Points on a hilly landscape, in no order, each with its height.
From any point a climber steps to the highest of the 2 points nearest to it. It stops when none of these is higher. Distance is the straight distance between rows; heights are no part of it.
Z707 height 456: [ 48 145 132 162 122 132 105 131 111 127 138  76 127 129 171 131 139 147
 160 103 109 144 194 116  87 167 147 121 113 143 113 121 138  84 107 151
 113  83 128 149 124  96 114  94 167 162 119 138 106 151 141 152 154 132
 148 132 136 163 118 190 150 136]
Z217 height 465: [181  89 121  44 119 123 148  97 105 152  67 146 114 124  81 120 102 111
 126 134 137 112 104 120 141 105  82 158 122 109  90 145 158 166 102  94
 160 125 148 125 132 101 111 128  96 132 129 126 136 117 185 126 119  72
  69 113  66 111 129  78 133 103]
Z93 height 269: [106 161 157  90 136  73 150 144 175 150 176 117 110 132 155 143 145 155
 134 107 114 109 123  70 145 114 121 117 154  96  86 116  96  98 112  94
  99  87 130 150 107 109  79  75 143  80 149 160 141 175 136 138 198 134
  75 182 136 168 125 116  93 144]
Z704 height 252: [228 120 108 113 132 119 125 115  89 159  54 138 159 131  98  94 165  98
 132  82 133 145  95 128 134 123  94 170 111 142  99 162 185 141 151  69
 159 187 104 123 151 144 153 176  68 133 106 115 145 100 164 134 128 121
 108 110  49  76 143 119 143  96]
Z828 height 539: [116 107 129 104 136  87 115 177 169 138 148 159 134 145 147 121 155 138
 185 144 159  85 119 143 169 189 115 153 153  88 119  59 145  79 115 107
 139 132 108 146 141 110 115 142 104  99 128 166 112 213 128 128 169 168
 111 138 140 116 106  92 131 141]
Z36 height 401: [115 129  97 142  93  63 124 107 101 103 150 185 105 139  95 134 104 175
  90 139  67 177 126 113 126  93 123 134 123 116 180 175 128 154 129 157
 103 107 138 129 107  82 173 202 127 140 130 155 119  90 108  77 126  41
 180 106 102 143 159 119 119 112]
Z521 height 342: [ 96  84 108 172 149  78 153 132 112 146  69 170 121 149 111 145 107 173
 128 182  94 140 127  98  93  78 144 179 136 150 128 183 107 148 168  69
  58 155 165 159 171 122  99  77 101 122 109 111 131 163 117 156 114 113
 171 124 125 107 121 158 123 152]
Z171 height 486: [129 154  86 222 185 157 130 130  99 122  71 132 177  93  88 114 153 150
  61 128 135 138 195 113 155 153 167  85 138 126 114 135  87  82 141 135
 169 161 164 149 111 117 111 159 144 127  55 137 124 110 149  89  99 110
 151 142  91  95 130 139  96 116]
Z86 height 222: [118 186 124 163 147 124 163 139 152 136 151 134 121 106 120 165 132 137
 107 113 100 122 142  92 153 109 153  95 149 112 112 131  75  70 107 126
 119 104 154 174 111 102  90 104 162  91 128 147 129 164 118 123 147 124
 117 180 115 129 155 108  95 158]
Z205 height 348: [109 150 116 133 108 121 140 107 107 109 127 124 130 143 114 113 148 129
 111  95  84 179 139 123 108  92 138 114 137 118 172 191 126 134 158 172
  68  97 150 124 108  67 146 159 166 114 147 151 139  95 133 103 121  69
 162 118  92 127 134 117  93 123]
Z696 height 419: [172 133 188 116 116 191 144 129 145 121 178  86 151 136 188 105 121  93
  94 146 180  91  97 135 149 136 141 102 136 137 100 126 134 150 145 138
 119 125  73  97 116 162 150  79 132 103 150  98 133  92 136 154 108 203
  94 147 162 145 110 125 107 148]
Z398 height 519: [206 175 141 115 104 186 161 140 155 145 134 135 145  93 131 145 126  87
 135  95 166  88  59 157 152 112 129 160  88 162 126 158 125 102 108 127
 156 188  87 126 143 158 137  96 102 110 179 110 149 113  91 151  52 176
  86 139 127  78 110  96 128 193]
Z841 height 303: [ 97 108 136  86  96 150 130 165 139 153 103 118 108 167 186  81 148  69
 160 158 170  91 103 224 156 160 132 119 160 110 147 110 147 131 144 137
 112 131 133 124 148  89 134  97 139 120 167 141 113 132 116 138 110 168
 123  99 165  89  90  99 112 141]
Z645 height 262: [113 134 134  94 102 145 131 170 123 138 125 130  97 114 161 123 146  88
 166 134 156  88  91 205 124 142 143 119 130 120 154 121 144  95 100 160
 143 101 122 144 121  91 142 130 129 129 158 159 108 114 134 129  76 126
  99 112 136  69 118  82  84 137]
Z854 height 253: [124  90 164 115 105 119 122 168 151 150 117 103 139 155 186  81 165 135
 123 133 175 101 102 169 149 167 146 139 149 114  96 103 160 110 200 117
  80 135 115 136 138  91 125  77 111 103 131 135 121 134 185 136 113 191
 107 116 142  81 101 119  67 140]
Z714 height 554: [111 148 155  77 126 113  85 167 130 146 176  81 110 151 175 100 164  92
 230  72 134 123 146 158 112 180  88 100 100 124 135  48 150 107 108 143
 151 116 112 104 172 129 125 119 118 125 148 107 113 151 109 152 185 180
 133 113 168 167 107 138 181 121]
Z436 height 156: [168 157 123 198 184 132 120 132 107  92 138 107 144 102 101 145 187 126
  92  72 118 150 170 114 138 163 166  89 129 160 103 107 110 102 107 115
 203 190  74 134 140 162 136 174 116 132  54 111 143 100 103  96 136 139
 131 168 112 125 143 132 135  98]
Z434 height 267: [103 120 153 172 139 111 129 161 131 160 119  86 103 126 166 137 136 141
 162 157 139 114  98 141  74 120 155  86 120 175 110 151  94 113 167  93
  86 113 144 122 188 152  92  26 108 120 131 113 139 115 106 133 110 156
 116 144 164 107 112 121  99 158]
Z850 height 275: [103 120 106 101 135 163 132  97 141  98 147 109 133 174  99 104 126  86
  95  96 116 157 187 141 125  85 112 111 157 118 168 155 117 186 115 180
 136 109 144  86 117 133 117 139 190 153 146 116 156 119  93 152 174 113
 173 111 145 229 109 146 185  84]
Z584 height 422: [173 156 163 193 155 118 133 120 142 104 190 142 103 103 107 146 105 130
  65 141 106 144 121  95 121  91 149  84 124 184 117 143  78 168 136 129
 146 145  85  95 139 201 141 152 124 118 100  79 157  81  58  96 141 126
 142 161 161 171 153 140 135 101]
Z42 height 192: [164 165 122 159 145 115 110 154 114 154 149 127 111  96 142 134 159 132
 156 114 115 120 131 127 131 133 149 102 101 161 102  94 122 103 104  86
 164 153  97 137 154 167 133 131  83 117  88 127 133 113 123  97 137 138
 109 161 113  89 137 126 117 127]
Z539 height 296: [210 146 133  86 104 146 110 126 121 135 122 114 137 115 130  88 148  85
 162  81 149 135  78 156 127 122 106 148 111 134 129 127 177 160 145 102
 145 167 106 101 144 151 151 160  85 126 133 123 157  76 115 117 120 147
 104 113  92  97 136 116 134 117]
Z491 height 17: [121 155 155  45  98 153 156 124 175 122 165 114 127 139 122 154  97  84
 120  93 121 125 117 120 138  97  83 141 157  96 145 135 127 123 103 147
 103  84 154 123  93 111 110 112 174 127 197 136 138 163 121 177 168 135
  87 154 146 166 144 108 150 135]
Z784 height 318: [114 108 158 203 147 120 131 155 109 132 161  99  97 108 174 152 128 147
 143 167 129 142 124 106  55 119 175  72  98 190 131 164  74 131 157 127
 101 115 105 100 185 174 130  74 135 123 123  87 134  84  81 114 123 141
 160 143 187 141 132 171 125 137]
Z646 height 394: [138 138 103 175 138  92 146 106 120 133  69 166 161 121  79 130 103 171
 100 143  81 155 150  79 142 103 121 168 126 119 138 161 120 136 164  85
  92 144 175 153 132 126 128 146 117 117  98 112 132 152 137 130 126 109
 160 134  94 101 138 155 112 141]
Z642 height 690: [ 92 126 121 182 133  93  91 113 142  97 172 166 128  98 123 133  84 190
 126 197  99 126 148 118 149 138 114  95 153  87 161  48  63 147 141 130
 130  84 153 138 102 164 136 175 124 114 103 123  81 146  91  65 141 106
 190 111 153 129 144 133 113 150]
Z659 height 205: [186 133 122 174 157 110 107 120  99 120  67 109 174 143 116 126 181 147
 110  71 108 184 121 104  90 131 116 167 116 165  93 156 175 119 155  80
 113 187 104 140 157 140 164 168  98 144  87 106 159  83 166 138 134 136
 158 123  72  94 128 188 155 107]
Z652 height 455: [162 131 189  67 122 120 116 111 143 125 213  99 123 157 148 117 122 106
 129 104 133 132  92  77 104  96  88 111 126 125 101  98 138 173 147 132
  89 103 112  75 127 166 151 120 137 116 147 114 162  92 116 144 176 156
 107 141 165 226 141 152 159  92]
Z598 height 616: [ 38 102 143 190 112  87  90 101 125  99 162 151 133 122 144 144  74 210
 129 193 111 147 159  96 123 164 120 132 145 104 152  90 114 131 112 154
 104  52 135 166  76 118 125 146 129 158  98 160  73 148 146  93 135 103
 185  87 155 159 140 158 121 155]
Z69 height 778: [163 136 141 116 121 196 175 121 129 152  81 102 111  78  99 178  43  90
 106 169 152  81  91 132 119  68 128 148  99 185 111 178  84 123  93 119
 169 154 148 126 138 152  75  51 132 146 166  93 137 104 123 171  73 126
  84 161 126  92 139 112 119 153]
Z649 height 481: [150 182 163  92 113 102  87 141 152 147 179  92 128 126 151 100 170  95
 203  71 141 118 139 148 125 184  89 121  92 122  82  37 152  86 110  88
 154 122 102 104 166 141 136 119 107 128 131 115 134 146 140 122 201 163
  84 144 120 142 123 147 133 120]
Z982 height 524: [ 85 162 105 163 118 156 109 147 102 125  86  89 136 115 136 156 161 112
 164  78 115 162 185 155  85 157 142 121  98 162 131 141 138  69 103 173
 147 138 118 153 137  93 123 122 165 182 132 132 124 129 124 156 121 123
 154  97 122 119 110 178 149 124]
Z115 height 276: [162 197 101 128 155 158 130  93 125 122 101  94 137 107  74 120 146  90
 108  45  86 155 202 113 120  96  99 111 131 120 128 146 103 120  95 116
 158 153 174 111 126 125  93 139 168 145 125 119 176 128 114 148 167 116
 137 147  95 162 137 152 147 116]
Z873 height 400: [204 108 132  39 121 119 139 106 129 149 116 135  66 100  82 131  74  74
 145 142 142 104  76 143 109  82  77 120 103 148 109 135 104 188  92  82
 170 134 159  91 148 166 116 119  88 125 139 113 163  68 132 106 111  80
  69 145 101 124 134  75 137 108]
Z162 height 586: [183 190 154 123 121 141 162 149 172 149 157 153 113  93 129 187 107 119
 137 102 119  89  65 118 142  96 128 132  97 161 125 157  88  80  89 118
 145 172  89 122 150 160 100  74 114 108 176 110 167 144  74 156 109 153
  73 180 142 115 101  84 135 175]
Z640 height 596: [ 76 164  89 173 129 180 136 157 112 155  81 108 166 118 140 125 152 112
 153 122 120 131 185 177 128 149 157 107 138 145 157 149 119  73 135 176
 140 151 140 164 131  90 101 130 159 136 127 139 112 158 126 134  95 150
 157 112 124  69 134 122  95 153]
Z211 height 579: [170 111 151 139 116 140 125 148 131  98 153 100 146 162 174 121 183 126
 109  74 136 156  78 128 111 136 164 143 115 163 118 151 199 123 157 143
  68 147  49 123 120 126 194 162 119 125 137 124 137  67 128 124  98 169
 135 134 125 110 122 141 126 117]
Z638 height 538: [ 67  95 148 154 133  60 101 124 112 122 140 183 126 140 125 150 119 224
 133 173 110 159 125  98 114 169 139 178 119 127 123 130 151 103 120 117
 100 107 113 160 116 128 156 161  99 144 105 157  98 161 152 115 135 115
 174  96 147 133 131 160 160 134]
Z394 height 520: [169 169 114  99 114 191 140 163 118 147 103 139 122 108 117 160 137  57
 176  67 146 113 104 186 127 133 118 171  73 170 147 149 152 104  81 161
 183 183 103 130 166 134 124 134 126 165 175 105 133 117  71 160  62 143
 116 108 134  69 142 116 157 146]
Z461 height 239: [138  72 121 179 172 101 161 122 116 107 126 142 120 179 130 107 158 154
  80 148 113 139  86 108 115  93 181 132 140 168 141 185 136 173 208 114
  50 146  80 116 155 150 150 125 122  97 104 106 153  63 104 101 113 133
 187 137 134 133 118 134 124 107]
Z970 height 289: [101  64 125 164 164 112 157 112 102 109  86 157 108 184 120 129 111 180
  72 194 111 129 114  82 116  77 167 162 145 167 132 192 126 184 189  86
  56 146 122 134 131 162 111  89 129 138 104 107 152 125 121 141 125 117
 181 124 137 160 115 145 140 104]
Z591 height 643: [ 95 109 166  76 104 109  62 129 141 136 173  96 118 155 195  84 133  98
 215 143 167 109 135 176 118 188  87  73 133  89 124  25 149 144 131 147
 139  78 133  94 146 116 151 122 127 137 137 139  93 140 137 124 156 154
 123  82 164 161 103 126 157 124]
Z201 height 346: [194 142 154  48 105 133 122 125 151 141 162 129  96 124 121 102 119  65
 149  95 152 106  63 152 153  92  79 114 120 115 137 114 129 172 107 103
 157 134 135  68 129 146 139 147 104 114 161 136 168  66 100 112 132 120
  70 125 116 134 115  72 136 121]
Z445 height 672: [102  98 142 125  97 158 150 141 138  89 142 115 146 194 171  96 178 133
  85  93 145 130  96 126 135 141 174 149 150 113 136 164 187 119 174 163
  70 120  62 135  84  80 178 140 163 119 156 141 120 114 159 132  99 161
 135 120 141 135 115 124 119 122]
Z254 height 326: [116 158  95 149 134 157 136  71 130 109 114 110 135 132  79 115 102 107
  92 106  79 165 196 127 121  82 100 117 133 121 170 163  89 190 148 138
 110 140 191  98 111 141 101 136 180 149 129 117 166 123 115 152 159 102
 188 115 122 184 128 159 157 105]
Z627 height 735: [ 97 107 103 145 109 119 138 136 121 143  81 123 133 103 147 140 101 182
 117 175 124 115 110 125 139 136 156 151 139  93 128 146 113  87 166 139
  83 100 178 181  85  89 124 108 114 109 130 163  94 157 194 115  85 112
 112 126 103  76 136 115  42 175]
Z309 height 215: [ 45 122 119 109 131 119 111 131 124 114 189 100 108 179 126 102 164 110
 159 102 111 184 161 161  98 125 116  80 156 115 186 118 125 150 129 203
 110  80 133  95 132  86 128 120 197 143 175 133 119 129  97 134 167 115
 172 104 174 226  90 144 172 109]
Z570 height 168: [176 159 128 177 147 139 148 136 126 131  87 116 175 125 127 136 165 144
  87  59 110 158 124  92 100 127 151 186 114 157 104 185 163  68 150  94
  84 173  86 150 133 111 149 132 114 132 116 113 157 128 139 150 120 137
 131 159  83  99 136 177 127 128]
Z895 height 617: [ 93 132 121 150 117 123 111  86 138 109 196 128 106  98 131 148  67 138
 124 162 119 128 173 130 129 139 117  84 123 114 134  82  66 159  87 177
 162  58 158 113 103 171 124 157 153 147 109 133  95 127 101 105 131 100
 137 131 167 174 149 142 128 116]
Z314 height 399: [ 63 117 123 138 109 141 160  86 127 106 117 122 142 171 108 124 112 142
  74 108 104 167 172 121 122  87 139 143 157 114 165 211 143 139 136 168
  77  85 152 131  74  65 121  97 208 143 146 161 135 146 158 158 140  81
 159 112 110 181 126 154 135 129]
Z507 height 666: [ 80 123  74 159 137 135 159 144 113 136  65 145 176 124 130 114 148 162
 114 136 119 129 164 138 158 147 155 136 153  96 140 155 130  69 143 151
 112 125 172 177 103  60 117 123 152 100 117 158  94 195 165 120 104 117
 146 122  94  61 111 113  62 166]
Z749 height 678: [162 162 138 153 140 135 180 152 120 173  96 151 101  87  96 183 116 122
 132 137 116 106 110 115  94  68 140 119  99 180 118 200  73 107 110 104
 142 158 139 127 177 140  93  55 116 124 140 109 152 123  91 149 100 105
  97 160 121 103 128  85 120 155]
Z40 height 794: [113 104 107 102 111 133 140 145 142 105 124 176 135 183 125 108 145 128
 133 127 125 124 109 142 161 127 148 157 159  96 181 135 176 148 157 156
 110 136  97 131 115  90 160 170 139 121 151 144 138 163  99 130 131 140
 153 104 136 130 114 100 137 141]
Z427 height 526: [107 108 108  85  70 146 114 112 144 132 119 141 132 103 102 164  40 131
 136 136 140 121 116 147 119 137 116 203  80 110 124 129 170 130  69 174
 146 102 151 142  83  93 119 147 147 183 173 147  87 166 174 153  94  77
 120  83 123 133 151 150 172 135]
Z61 height 534: [140  80 143  66 124 113 132 135 130 152 107 142 127 159 125 131 121 127
 143 122 144 108 111 116 129 140 111 172 122 115  85 140 171 130 118  88
 125 138 123 136 137 121 124 102  94 139 137 126 145 134 179 134 134 127
  86 121 109 118 122 119 144 107]
Z823 height 518: [127 110 103 121 161  76  95 162 127 131 139 175 138 150 131 106 189 165
 193 124 135 120 136 133 163 169 113 130 152 109 146  64 176 102  99 109
 156 153 107 135 149 113 139 197  93 121 119 163 121 178 120 102 172 140
 142 126 129  92 115 111 160 101]
Z117 height 555: [109 125 121 112 131  83 126  73 129 116 130 155 119  98  99 146  87 176
  89 143 105 137 157  69 154 100  95 139 163  61 105 113 116 128  92 118
 144  84 191 166  87 125 106 147 132 128 111 154 109 162 177  99 175  67
 105 146 104 163 142 137 117 129]
Z213 height 349: [113  81 127 104 124 212 136 153 126 118  93 107 142 171 158  98 148  91
 113 155 190  91 154 210 184 178 155 141 150 127 130 113 161 123 133 154
 160 156  98 131 124  99 123  97 138 142 143 117 111 152 140 163 101 199
 119 109 158 106  98 116 126 135]
Z451 height 701: [193 145 117  94 109 171 150  97 168 100  97 155 149  91  70 135  77 100
  89 128 153 100  99 109 193 110  85 163 141  82 156 105 119 167 127 101
 168 172 154 133  93 182 118 158 129  93 144 117 130 162 117 140 124 141
  92 147  95 120 151  98  95 169]
Z914 height 226: [105 129 133 127  88 134 109 179 118 131 144 109 101 139 202 128 181 110
 167 116 172 101 114 186 110 183 185 116 112 160 118 119 171  66 120 159
 125 120  72 138 132 101 175 134 121 135 136 148 100  93 140 113  66 162
 111 117 157  63 126 120 100 134]
Z370 height 383: [ 66 115 152 108 122 102 114 139 149 147 150  81 131 138 170 108 131 129
 186 133 144 108 162 130 103 178 115 126 145 100  88  83 122 102 135 125
  95  88 145 148 144  92  74  59 133 138 152 143  98 188 146 179 187 151
 115 124 156 151 121 144 148 147]
Z698 height 167: [ 74 118 139 112 134 128 132 150 120 124 163  86  88 168 164 115 160 100
 164 122 123 166 148 146  70 130 160  60 125 142 163 153 105 141 147 181
 105  84 132  96 151  97 127  76 182 121 152 119 120  81 101 140 133 113
 146 125 174 188 106 132 146 104]
Z725 height 664: [100 122 137 114 101 111 131 132 159 105 135 145 134 105 147 174  67 190
 126 162 108 137 100 103 135 113 146 167 132  88 142 125 129  93 150 131
  66  72 170 174  59 101 136 135 127 108 136 162  75 169 148 114 118 121
 118 136 127 111 156 135  73 162]
Z376 height 161: [162 133  98 178 185 153 137 106  97  97 118  92 138 138 126  84 193  94
  95  75 122 173 159 123 138 128 166  83 139 148 125 142 119 144 159 146
 156 188  99 106 136 145 126 168 144 122  74 109 166  67 103 115 127 123
 153 124 111 143 108 126 139  80]
Z113 height 642: [123  90 163 130 133 114  74  93 125 124 162 135 137 148 149 104 118 167
 136 183 137 127 131  95 139 161 105 106 138 119 109  52 140 173 157 111
 124 108 110 113 117 190 157 165  98 143  82 112 109 131 135 101 165 161
 161 113 163 158 138 170 164  97]
Z326 height 747: [ 87  55 159 102 114  88  84 113 127 127 170 139 107 167 183  95 139 150
 147 204 156  93 121 136 143 180 118  99 151  83 121  50 161 154 146 146
 121  74 105 115 127 137 165 140 118 127 112 158  94 139 160 105 135 161
 128  72 159 160 103 122 132 100]
Z472 height 621: [140  87 158  51 106  84 103 157 144 145 145 160  90 154 154 102 154 112
 176 130 168  78  86 143 136 168 111 148 137  94 106  81 179 119 113 107
 138 119 101 104 141 105 153 117  88 118 141 158 139 140 148 111 155 144
  78 118 141 112 107  81 127 120]
Z3 height 369: [152 163 143 192 152 126 148 161 126 107 176 141  96 114 121 161 115 126
 129 153 117 146 122 126  83  93 159  72 109 190 163 167  53 159 152 146
 115 152 103  87 173 188 139 118 140 131 140  79 142  84  22 114 136 127
 152 147 180 137 143 140 147 126]
Z289 height 686: [142 105 111 107 108 160 155 108 126 133  71 138 119  64  79 188  43 131
  88 175 114 104 112 114 125  98 130 162  90 131 101 158 111 125  90 132
 158 126 168 161 109 134 117 116 130 145 133 121 112 134 143 150  73  80
  84 140 125  88 161 123 118 136]
Z260 height 580: [137 126  76 144 143  61  82 150  87 137 110 199 116 122 109 139 158 166
 185 135 101 149 130 149 129 160 112 163 110 119 170  91 150 111  75 113
 178 151 112 121 179 115 163 228  68 132 114 146 110 151 125  94 147 107
 168  98 109  72 130 105 156 124]
Z772 height 235: [154 205  76 177 146 147 113  88 110 106 105 136 185  74  65 150 131  99
  90  52  96 183 198 118 127 120 105 138 100 112 135 126 117 100  91 132
 188 164 140 133 121 123 126 211 139 154 104 122 142 136 105 124 148 107
 151 130  79 121 167 174 159 124]
Z190 height 650: [147 119  71 114 127  94 131 146 105 158  95 202 129 117  59 165 120 136
 174 142 101 130 118 119 138 133 108 188  97 125 160 138 151 131  91 122
 160 158 130 132 169 120 145 178  79 138 144 123 119 167  91 154 119 104
 139 101 101  70 149 113 163 139]
Z223 height 225: [121 151 109 153 168 110 123 168 116 178 112 101  98 111 145 114 162 127
 185 130 142 105 135 139 117 134 136  95 106 164 102 121 103 108 142  81
 140 140 148 123 179 145  85  69  91 110  95 117 153 104 138 108 124 141
  94 134 123  86 109 117 103 133]
Z220 height 581: [151 155  83 140 114 163 128 143 126 136  73 149 162  82  87 137 108 100
 152 106 119 128 125 171 120 125 108 184  92 135 159 131 131 125 105 139
 165 184 135 145 146 131 130 152 113 137 164 112 121 167  80 166  78 130
 137  98 115  59 151 131 153 168]
Z354 height 544: [118  91 159  96 132 100 119  91 138 114 179 131 116 182 131 100 112 156
 113 154 116 140  98  82  99  99  96 128 146 119 122 125 141 182 165 107
  83 107 120  94 112 170 151 118 124 119 125 124 138  97 136 115 179 126
 157 109 142 205 130 166 157  92]
Z848 height 126: [ 97 152 152  93 118 109 110 167 132 139 148  73  97 157 160  72 175  81
 208 102 118 165 118 175  64 130 114  76 114 131 167 126 122 146 162 146
  82 109 164  64 141 114 123  80 143 116 166 110 135  76 130 129 159 135
 122 109 167 164  98 140 125 133]
Z847 height 545: [126 115 133 161 137 174 103  84 128  98 142  95 152 107 126 138  70 149
  62 174 129 126 167 102 131 131 131  71 122 145  96 101  83 169 123 126
 147 108 134 121  83 182 116 132 140 149  71 100 114 117 142 114 127 125
 129 147 140 154 143 151 132 101]
Z207 height 479: [ 89 113 107 108 136  92 152  70 119 122  83 160 141 167  87 113 116 166
  78 127 121 150 179  68 156 103 106 157 169  76 124 161 130 139 126 117
 105 103 185 143  86  89 105 125 167 129 112 173 141 162 194 140 173  68
 141 118  81 193 118 129 122 118]
Z506 height 402: [ 91  73 118 133 133 157 100 126 114 127  91 125 139 133 149 133 137 130
 148 148 175  84 174 174 146 193 144 119 136 138 117  92 154 125  90 142
 192 133 123 138 136 119 114 121 125 174  87 135 116 144 162 137 119 146
 117 102 147 106  91 142 154 111]
Z161 height 491: [190 112 162 130 115 139 154 133 143 132 146 119 134 146 164 121 142 142
  68 124 155 104  52 107 135 104 157 140 142 155  96 158 157 131 169 108
  77 145  79 121 104 150 151 100 111  86 137 115 161  79 151 112 100 153
  96 167 116 136 118 104  93 127]
Z291 height 478: [165 140 148 165 175 145 124 109 132 123 173 112 130 108 118 139  95 123
  95 166 131 114 141  98 136 118 128  79 138 159 112 101  73 169 130  96
 166 138 100 105 146 218 104 113 119 111  83  82 147 121  93 127 145 158
 105 177 156 179 133 126 138 106]
Z489 height 461: [ 94  87 108 112 111 122  85 111 130 129 128 148 121 110 113 157  79 153
 169 174 152 119 148 175 122 164 113 161  92 122 145  83 145 144  91 159
 154 107 142 145 118 137 117 154 112 171 128 144  93 167 145 137 108 130
 146  75 145 116 129 153 159 134]
Z392 height 503: [151 106 119 140 164 150 112  99 102 133  90 100 140 106 130  98 133 117
  99 164 165 102 146 144 154 156 134  71 152 142  99  85 108 146 135 102
 199 148 149 139 126 156 106 132 109 128  63 116 134  93 188  74 100 130
  95 134  91  87 124 111  80 102]
Z787 height 608: [121  61 132  99  84 133 127  75 137 116  96 142 116  95  90 184  13 145
  75 183 140 125  97 105 101 101 123 207  74 149  89 167 140 166  90 134
 131 111 156 155  87 130 127 109 131 184 149 112  99 118 158 158  80  78
 122 116 119 131 153 153 169 113]
Z655 height 51: [120 217 128  52 100 153 154 151 169 143 171  99 125 124 122 127 125  44
 161  48 122 139 110 163 129  89  79 108 142  98 168 159 109 105 105 163
 109 122 178 111 102  97 108 114 185 104 221 145 146 133  96 140 145 127
 102 156 120 135 136  79 122 154]
Z794 height 535: [150 179 102 189 139 205 155 127 103 136  71  94 159  86 110 110 161  99
  74  99 132 119 163 147 153 126 165 105 146 123 138 166  93  92 139 149
 166 157 154 154 107 107 118 140 153 130 110 136 131 123 141 115  70 126
 132 138 100  93 158 123  68 148]
Z107 height 629: [167 135 102  87 111 127 142  79 143 101 111 169 119  65  57 164  56 143
  70 172 133 104 114  78 179  93  80 147 141  67 129  94  97 162  99 106
 167 128 198 149  79 158 120 163 116 105 118 135 104 160 154 106 136  81
  94 156  88 141 163 103  90 147]
Z778 height 697: [109 107  86 123 132 133 184 169 130 115 107 173 154 153 122 114 163 132
 103 131 120 121 106 118 190 114 160 158 172  91 174 147 164 107 142 137
 111 147 107 159 119  77 121 151 141  77 145 157 114 204 129 136 124 129
 134 146 116 108 125  79  91 155]
Z691 height 376: [151 138 213  83 121 161 137 125 163 125 201  97 163 170 181 122 120  99
 120 143 165  94  99 102 137 133 105 123 158 124  82  91 146 149 150 140
 108 102  83  67 133 180 164 123 140  99 154 113 138 139 109 166 156 206
 124 152 186 192 138 125 149 122]
Z992 height 85: [115 180 139  62 113 161 134 157 136 167 134  79 101 130 126 110 162  62
 186  63 126 137 147 164  95 104  99 120 117 139 167 144 123 118 119 155
 118 137 163 102 150  79 112  78 164 132 186 131 140 112 120 163 134 120
 111 121 132 130 114 119 143 136]
Z662 height 439: [137 135  95 232 142 127 141 106 104 109  67 180 185  84  82 148 115 186
  61 152  91 164 163  87 139 134 153 147 129 124 130 141 101 105 143 104
 146 156 159 169 105 126 142 189 110 138  72 131 100 145 157 114 107 102
 172 144  97  84 151 161  84 127]
Z605 height 325: [ 77 152 146 100 126  83 111 133 150 139 198 103 104 120 165 150 119 133
 187 102 120 117 137  97 113 155 102 112 126  95  93  72 104 104  76 106
 126  51 127 139 137 122  98  84 127 138 147 152 102 172 126 143 178 117
  89 156 150 182 143 142 152 149]
Z849 height 467: [ 74 120 140 166 112  74 121 140 116 112 161 183  93 129 125 183 121 197
 117 163  68 174 103  98  96 117 161 148 114 152 148 183 129 116 112 158
 108  96 101 140 136 101 167 149 112 157 130 136 115 118  79 106 113  92
 171 112 159 132 152 147 144 128]
Z414 height 195: [177 103 108 148 175 122 146 128 100 117 101 130 132 151 122  83 186 105
  99 130 146 138 114 148 166 106 161 115 138 146 129 150 134 176 181 108
 117 169 103 106 146 130 121 148 113  90  81 114 158  62 121 110 108 117
 148 125  94 118 100  94 112  89]
Z43 height 567: [146  68 138 158 167 120  95 108 113 120 131 132 132 131 142 104 133 173
 104 190 150 101 125 112 156 171 144  89 150 129  79  59 139 156 148  91
 167 131  91 136 122 199 146 152  85 127  39 115 127 105 167  84 114 148
 126 130 129 132 115 134 129  81]

For each start below, name the point where the climber stops.
Z506 => Z69
Z42 => Z642
Z655 => Z254
Z659 => Z472

Call two points neighbours if one is among the 2 nearest of the other. Go from one point of each pair to the other, from neighbour to neighbour, staying as high as possible. Name the lowest point that can't be avoided.
Z254 and Z472 => Z436
Z69 and Z472 => Z823
Z40 and Z627 => Z507
